A landscape with many valleys, sampled at points; each row gives a point and its height.
From any point a ball takes the steepest step (drop divided by distance) to one of its 2 nearest points. It stops when none of these is lower. Distance is the straight distance between rows; heights are no part of it.
j552: [157 157 147 114  93 123 180 125  88 128 103 114 128 116 204 171 156 177
 215 140 131 124 136 102]  h=29.6
j935: [124 103 123 110 106 112 141 122 168 159 157 133 158 152  93 144 176 158
 126 104 113 146 134 134]  h=27.3
j522: [164 173 133 133 124 141 155 131  98  78  63 122 101 125 194 153 138 169
 192 129 121 137 104 113]  h=27.0
j733: [144 149 106 106  91 149 164 101 149 112  93 122  74 140 136 156 142 134
 188 103  80 141 107 118]  h=23.1
j784: [152 128 120 130  76 144 127 143 119  95 147 126 142 134  85 163  93  94
 128 120 107 154 118 141]  h=33.1
j249: [125 102 108 134 144  96 128 135 166 134 169 174 158 133 117 113 159 153
  95 104 133 153 131 138]  h=23.0
j700: [128 115 123 126 117 183  86 112 123 115  92 112 137 127 152 166  90 136
 108 160 128 121 146 125]  h=36.7
j339: [154 164 115 160 173 105 137 170 107 131 138  85 166  79  62  83 121 131
 142 126 182  72 102 142]  h=17.8
j601: [111 184 101 119 137 120 121  81 170 101  44 101  93 137  58 131 117 133
 126 112 168 122  75 122]  h=34.2
j469: [ 29 183 138 153 123 106 101 107 153 133  82 132  80 152 169  91 109  93
 112 130 162  78 120 140]  h=58.1
j392: [ 86 137 118 167 159 107 104 191 170 121 127 112 134 128 103 116  67 105
 101  95 139 100 129 170]  h=43.4
j840: [143 121 168 102 100 114 181  71 122 124 133 147  93 135 176 128 185 158
 132 131 119 185 108  73]  h=15.6
j103: [ 92 100 124 111 157 127 106 123 114 170 143 145 144 110 203 107 121 156
 109 156 144  93 196 123]  h=63.9
j780: [ 60 151 103 128 114 116 100 112 184 151  99 133 112 137 152 100 100 141
 104 108 139  88 150 145]  h=60.0
j198: [118 213 109 134 140 130 108 119 117  79  45  74  85 105  98 130 103 122
 109 123 175 133  74 129]  h=35.7
j167: [ 68 125 147 168 188 125  86 167 155 109  94 140  99 133 179 125  90 107
 118 118 136 110 141 135]  h=39.8
j882: [131  99 110 113 128 150  87 114  66 135 150 123 207 144 130 206 171 148
 106 206 148 124 144 118]  h=38.2
j697: [ 77 130 111 157 179 123  74 176 139 108 113 115 116 127 143 131  30  91
  89 136 133 101 150 155]  h=41.9
j960: [ 92  81 114 121 130 160 115 105 184 163 136 158 101 141 187 129 123 155
  94 134  62 156 163 132]  h=50.0
j29: [137 176 135 161 129 107 140 157  71  77 115 149 162 105 133 159 130 130
 150 148 144 146 107 135]  h=39.9
j519: [117 164 161 148 149  77 151 123 112  95  88 117  96 134 145  96 106 129
 180 119 187  85  93 107]  h=55.4
j997: [109 170 116 123  99 108 178 114 129 128  91 116  65 156 145 128 152 127
 245 113 108 115 132 111]  h=20.1
j854: [146  72 146 106 135 145 151 103 148 117 147 134 139 150 173 163 131 184
 119 132 106 190 125  99]  h=17.3
j218: [150 156 135 126 126 122 154 115 101  86 102 154 103 112 182 112 139 152
 142 129 129 151 114 112]  h=24.5
j904: [160 128 155 109  82 108 160 104 115 128 165 155  83 126  84  78 154  80
 133  96 110 162 103 111]  h=26.9
j154: [141 178 123 124 114 136 133 156 100 128 109  89  94 114  97  60  66  67
 140 102 131  89 129 155]  h=31.5
j326: [164 101 146 113  98 218 127 101 112 106 101 106  81 127 187 172 105 123
 139 142  74 149 118 110]  h=41.3
j603: [170 165 123 155 170 151 112 156  94 111 101  97 154  77  51 144 168 112
 114 125 153 127  83 144]  h=8.2
j46: [ 94 183 108 160 131 128 129 116 165 114  54 132 105 133  61 176 149 126
 168 114 108 149  79 155]  h=30.0
j298: [160  71 143 121 181 110 137 157 162 141 151 107 131 143  99  79 142 133
 145  75 138 111 132 123]  h=8.9
j529: [177  94 126 138 200 116 140 180 151 115 112  81 147 119  67  98 113 137
 162  86 165  98 128 126]  h=13.2
j361: [166 146 129 141 149 159  95 160 100 132 110 103 149  71 115 126 132 134
 105 126 153  97 128 129]  h=10.9
j160: [ 92 154 135 160 140 114 106 106 163 115  90 153 116 121 104 136 154 129
  93 111 142 137  95 134]  h=34.6
j976: [147 110 183 112 137 151 175  92 126 169 126 132 118 117 182 126 219 175
 142 133  96 166 128  87]  h=7.8
j793: [104 136 125 144  62 141 122 152 141 143 144 105 149 167  80 163 103  90
 141 127 116 111 115 151]  h=31.7
j905: [ 81 120 153 139 119 130  99 131  95 117 133 136 116 174 136 154  71  55
 134 185 114 109 133 129]  h=34.8
j716: [122  67 122 131 171  88 122 156 140 120 191 159 155 157 147  94 137 119
  95 102 125 137 148 129]  h=18.4
j837: [ 84 164  99 172 202 116  72 190  77 112 129 144 153 105 127 172  80 106
  86 199 131 121 126 154]  h=42.5
j880: [100 117 121 140  78 119 131 158 162 164 165 121 153 169  93 172 154 116
 162 117  98 122 144 139]  h=30.2
j409: [143 127 139  98 101 128 137  68  94 120 121 146 109 126 171 122 135 134
 117 159 133 155 136  96]  h=21.0
j21: [160 115 124  74  87 154 179  65 155 150 144 130  62 129 141  88 143 132
 127  97  72 160 114 103]  h=19.4
j200: [119 202 131 170 136 126 128 161  61  80 101 110 132  96 105 143  99  92
 117 151 171 141  76 156]  h=40.9
j407: [134 143 118 121 118 145 102 121 136  87  86  91 119 124 123 132  51 114
  98 125 158 109 112 130]  h=34.3
j762: [125 137 121 112 100 141 106  77  82 126 127 177 135 120 138 164 156 131
  94 193 126 166 139 112]  h=25.0
j336: [130  60 153 109 173 100 142 148 162 154 184 136 123 156 149  70 154 127
 125  74 126 126 144 114]  h=13.7
j590: [ 73 127 164 159 146 127  95 124 151 128 104 136 116 147 139 136 146 115
 113 125 142 111 115 127]  h=36.9
j717: [139 131 122 130 171 108 141 124 188 123  86 126  83 116  81  80 119 129
 123  80 136 131 112 126]  h=4.2
j969: [158 114 128 122 100 163 135 133 144 152 111  85 138 143  64 180 150 135
 202 115 106 119 133 133]  h=6.9
j591: [115  53 148 116 138 160 112 113 199 156 153 138  89 158 151 106 121 118
  83  89  89 151 143 126]  h=52.5
j931: [148 131 125 119  94 121 134 100 149 126 155 157  99 122  51  90 135  80
  96  94 103 165  93 136]  h=25.1
j272: [ 97 140 100 143 218  91  74 179  97 106 133 151 128 102 152 138  59 125
  95 177 132 112 154 136]  h=43.6
j194: [153 147 125 131 134 138 130 131 141 124  84  95 127 115  65 136 120 134
 169 112 144 105 110 138]  h=2.9
j342: [160 154 161 147 151 100 148 151  71  92 135 136 131  89 138  71 119 102
 138 122 162 112 123 119]  h=20.9
j853: [111 130 180 143 145  70 161 127 114 130 117 122 119 139 160 100 149 151
 198 125 187  86 115  93]  h=54.4
j107: [136  98 102 113 123 130 145 121 124 126 177 185 163 128 164 162 139 177
 102 150  90 202 155 133]  h=24.6
j641: [ 86 125 143 134 111  98 117 137  96 128 151 162 130 147 166 120 108 106
 143 176 127 108 164 126]  h=37.0
j720: [143 186 115 146 155 119 136 115 111 121  77 112 124  78  27 116 157 119
 134 125 157 137  93 141]  h=6.3
j750: [135 107 122 140 153 129 110 157  96  87 147 144 177 138 137 173 124 125
 124 149 134 141 127 129]  h=38.3
j542: [127 107  95 110 109 149 149 120 175 164 149 144 118 126 181 131 109 173
 120 104  72 159 154 151]  h=47.6
j226: [ 79 168  89 139 132 129  85 115 130 107 113 164 106 119 111 126  91  82
  51 142 111 156 130 161]  h=30.7
j264: [110 113 176 109 129  75 158 117 121 169 142 139 127 130 174  95 166 167
 166 119 165 103 152  99]  h=52.6
j841: [143 166 113  83  82 103 174 109 111 155 138 125  81 137 149  61 128 123
 201 102 119 100 155 119]  h=15.3
j945: [145 194 151 170 150 101 146 168  54 123 145  96 148  73 101  69 124  98
 142 150 188  82  94 144]  h=19.3
j952: [143 127 114  98 112  98 167 120  91 120 160 175 167 120 187 154 135 186
 139 166 114 181 163 121]  h=29.2
j595: [ 73 113 108 118 128 123  88 107 170 178 123 144 114 127 194  96 103 156
  97 124 134  87 187 135]  h=61.8
j199: [166 102 120 135 147 131 127 133 118  61 150 160 173 133 115 181 119 145
  96 142 131 186 108 125]  h=36.6
j471: [137 104  93 116 140 167  95 144  91 149 145 135 206 126 161 198 149 172
 118 187 113 133 172 135]  h=41.4
j886: [153 147 143 107  99 123 163  99 124 135 130 132  51 126  85  59 154  61
 175 102  93 126 122 114]  h=28.6
j729: [159 124 140 128  90 181 143 123 104 123 136 147  97 114 160 156 151 110
 144 142  62 170 136 128]  h=43.5
j812: [174  96 126 118 111 162 129 113 142  85 129 123 130 137 110 168  94 127
 106 120 114 173 101 120]  h=34.7
j670: [155 129 107 152 196 106 120 191 146 112 125  72 166 102  50 119 113 138
 116  96 167  91 104 143]  h=15.8
j918: [147  90 138 104 110 144 121  97 159 150 154 122 142 159  71 148 209 127
 102 109 126 145 111 117]  h=30.6
j425: [153 105 148  96 123 100 153 142 120 184 174 122 154 128 149  97 172 155
 169 107 141 112 165 120]  h=50.5
j169: [151 135 144 106 103 102 171 124  81 122 143 141 164 106 190 154 161 193
 170 155 150 151 154 104]  h=32.7
j262: [138  43 154 124 140 159 101 136 142 114 139  90 159 181 143 171 120 118
 123 120 138 120 135 115]  h=27.8
j459: [122  73 130 121 149 150  84 133  83 134 148  98 197 157 153 173 117 131
 116 193 173  80 150 109]  h=34.9
j306: [162 115 136 100  72 133 177 117 135 155 161  96 122 141  76 172 162 116
 180 113 103 148 140 104]  h=10.3
j44: [134  99 148 116 123 129 131 150 113 169 152 110 177 145 168 153 188 155
 161 124 128 105 162 125]  h=48.1
j263: [ 78 157 105 170 164  88 120 187 169 162 157 135 152 121  74  85 131 115
 113  98 132  87 121 179]  h=44.9
j914: [160 104 152  94 107 169 174  91 144 180 144 119 114 112 140 117 185 167
 127 125  66 169 126 106]  h=14.6
j156: [157 112 115 128 126 219  87 139 119 106  98 120 115 113 169 186  91 117
 113 154  69 148 147 143]  h=39.1
j586: [149 131 101 116  96 139 141  91 182 142 131 161  86 119 100  99 139 124
  90  93  80 167 105 137]  h=22.9
j972: [159  94 119  82  93 158 115  91 142 170 157 126 121 113 122  82 110 122
  82 112 130 124 165 127]  h=55.5
j502: [132  86 165 118 162 164  94 107 106 156 130 131 114 113 189  93 142 129
 103 157 141  98 172  99]  h=65.8
j948: [188  90 111 106 146 132 146 113 188 121 121 115 118 112  74  97 108 166
  97  83 131 147 104 112]  h=3.8
j998: [133 148 138 113 110  85 179 140 120 147 124 129  88 133 164  94 141 139
 236  99 116 105 150 116]  h=17.6
j344: [126  80 110 111 138 133 116 155 129 157 158 109 208 147 162 169 152 171
 128 130 129 121 174 147]  h=45.1
j54: [143  85 124 132 121 156 103 130 132 128 151 120 159 169 116 168 215  81
  81 132  91 153 116 132]  h=33.5
j704: [ 84 147 109 140  70  79 138 142 135 176 176 145 178 143 118 118 141 148
 139 151 145  90 146 150]  h=40.8
j701: [114 143 122 135 115 154  91  89 108 102 120 172 127 123  97 161 143  91
  68 171 110 172 114 136]  h=28.1
j955: [ 75 117 120 131  97  96 118 143 118 159 189 154 168 154 138 129 126 111
 117 168 133 108 166 135]  h=39.0
j867: [142 222  87 121 123 173 111 121  83  60  56 102 113 100 143 145 117 124
 101 144 135 141  97 131]  h=37.1
j551: [199  79 129 115 153 153 148 128 152 105 116 108 112 100 143  91  84 170
  90 105 117 153 119  95]  h=6.4
j823: [111 166 103 136 118 124 113  94 181 110  61 133 130 121  69 162 135 149
  96 113 157 142  82 136]  h=32.4
j119: [ 87 149  98 143 134  80 117 126 146 191 147 160 162  92 141  72 156 176
 106 123 166  72 157 143]  h=46.0
j492: [135 152 145 122 116 119 140 122 130 154 119 115  86 124  62  45 115  61
 154 101 128  90 131 139]  h=30.1
j928: [172  74 122 128 164 141 163 133 159 100 122 131 140 126 180 141 100 206
 103 118 103 180 122  95]  h=11.4
j801: [136 151 127 129 124 124 128 143 119  97 112  83 111 118  78  92  42  82
  98 101 179 106 101 141]  h=32.9
j233: [122  68 154 124 125 137 110 151 100 122 149  86 176 183 165 179  95 136
 166 159 160  98 157 111]  h=31.6
j682: [110 160 116 148 108 176 106 117 172 143  79 140  90 129  94 168 162 107
 123 105  73 142 100 162]  h=27.9
j593: [134  71 142 107 117 147 105  90 188 159 153 122 107 152  94  91 127 103
  79  86 123 122 133 121]  h=54.1
j67: [161 138 122  92  59 119 176 107 111 163 152 116 114 120 102 108 140 122
 191 109 122 124 146 119]  h=12.9
j782: [ 86 190 112 181 148 136  95 165  67 104 132 126 158 103 107 150 109  87
  97 191 142 132 106 174]  h=41.6
j789: [170 128 111 119 108 145 159 146 142 137 147 139 119 112 150 119 123 145
 153  93  72 154 141 146]  h=45.6
j499: [ 95 128 119 142 110  66 138 116 123 180 192 132 179 127 116  73 141 150
 126 149 203  56 142 141]  h=43.0
j825: [172 121 138 132 126  94 147 153  68 105 187 156 153 104 134  75 133 100
 133 115 128 143 138 126]  h=22.8
j683: [133  47 174 105 134 155 125  91 139 115 148 110 134 169 159 174 140 139
 112 137 133 159 123  95]  h=23.2
j129: [120 137 127 129 102 160 145  95 170 145  98 143  77 133 100 174 186 127
 160 114  68 159  90 127]  h=25.7
j286: [128 133 130 125 140 148  98 169  60 105 135 127 142 151 147 178  37  95
 146 201 119  97 148 131]  h=36.4
j26: [ 69 152 143 149 136 103 103 111 111  85 118 159 101 159 120 131  79  57
  97 163 132 141 110 136]  h=33.0
j774: [ 47 159 166 169 140  76 136 124 139 107 101 124 111 162 144 109  95 105
 140 147 188  85  86 129]  h=56.6
j620: [ 92 151  84 163 154 101 100 171 146 158 152 151 173  90 130 105 152 151
  96 117 126  98 161 162]  h=46.8

Where does a ball stop that starts at each point below?
j264 | j948
j103 | j948
j641 | j409
j169 | j948
j620 | j823
j782 | j298
j997 | j194
j793 | j298
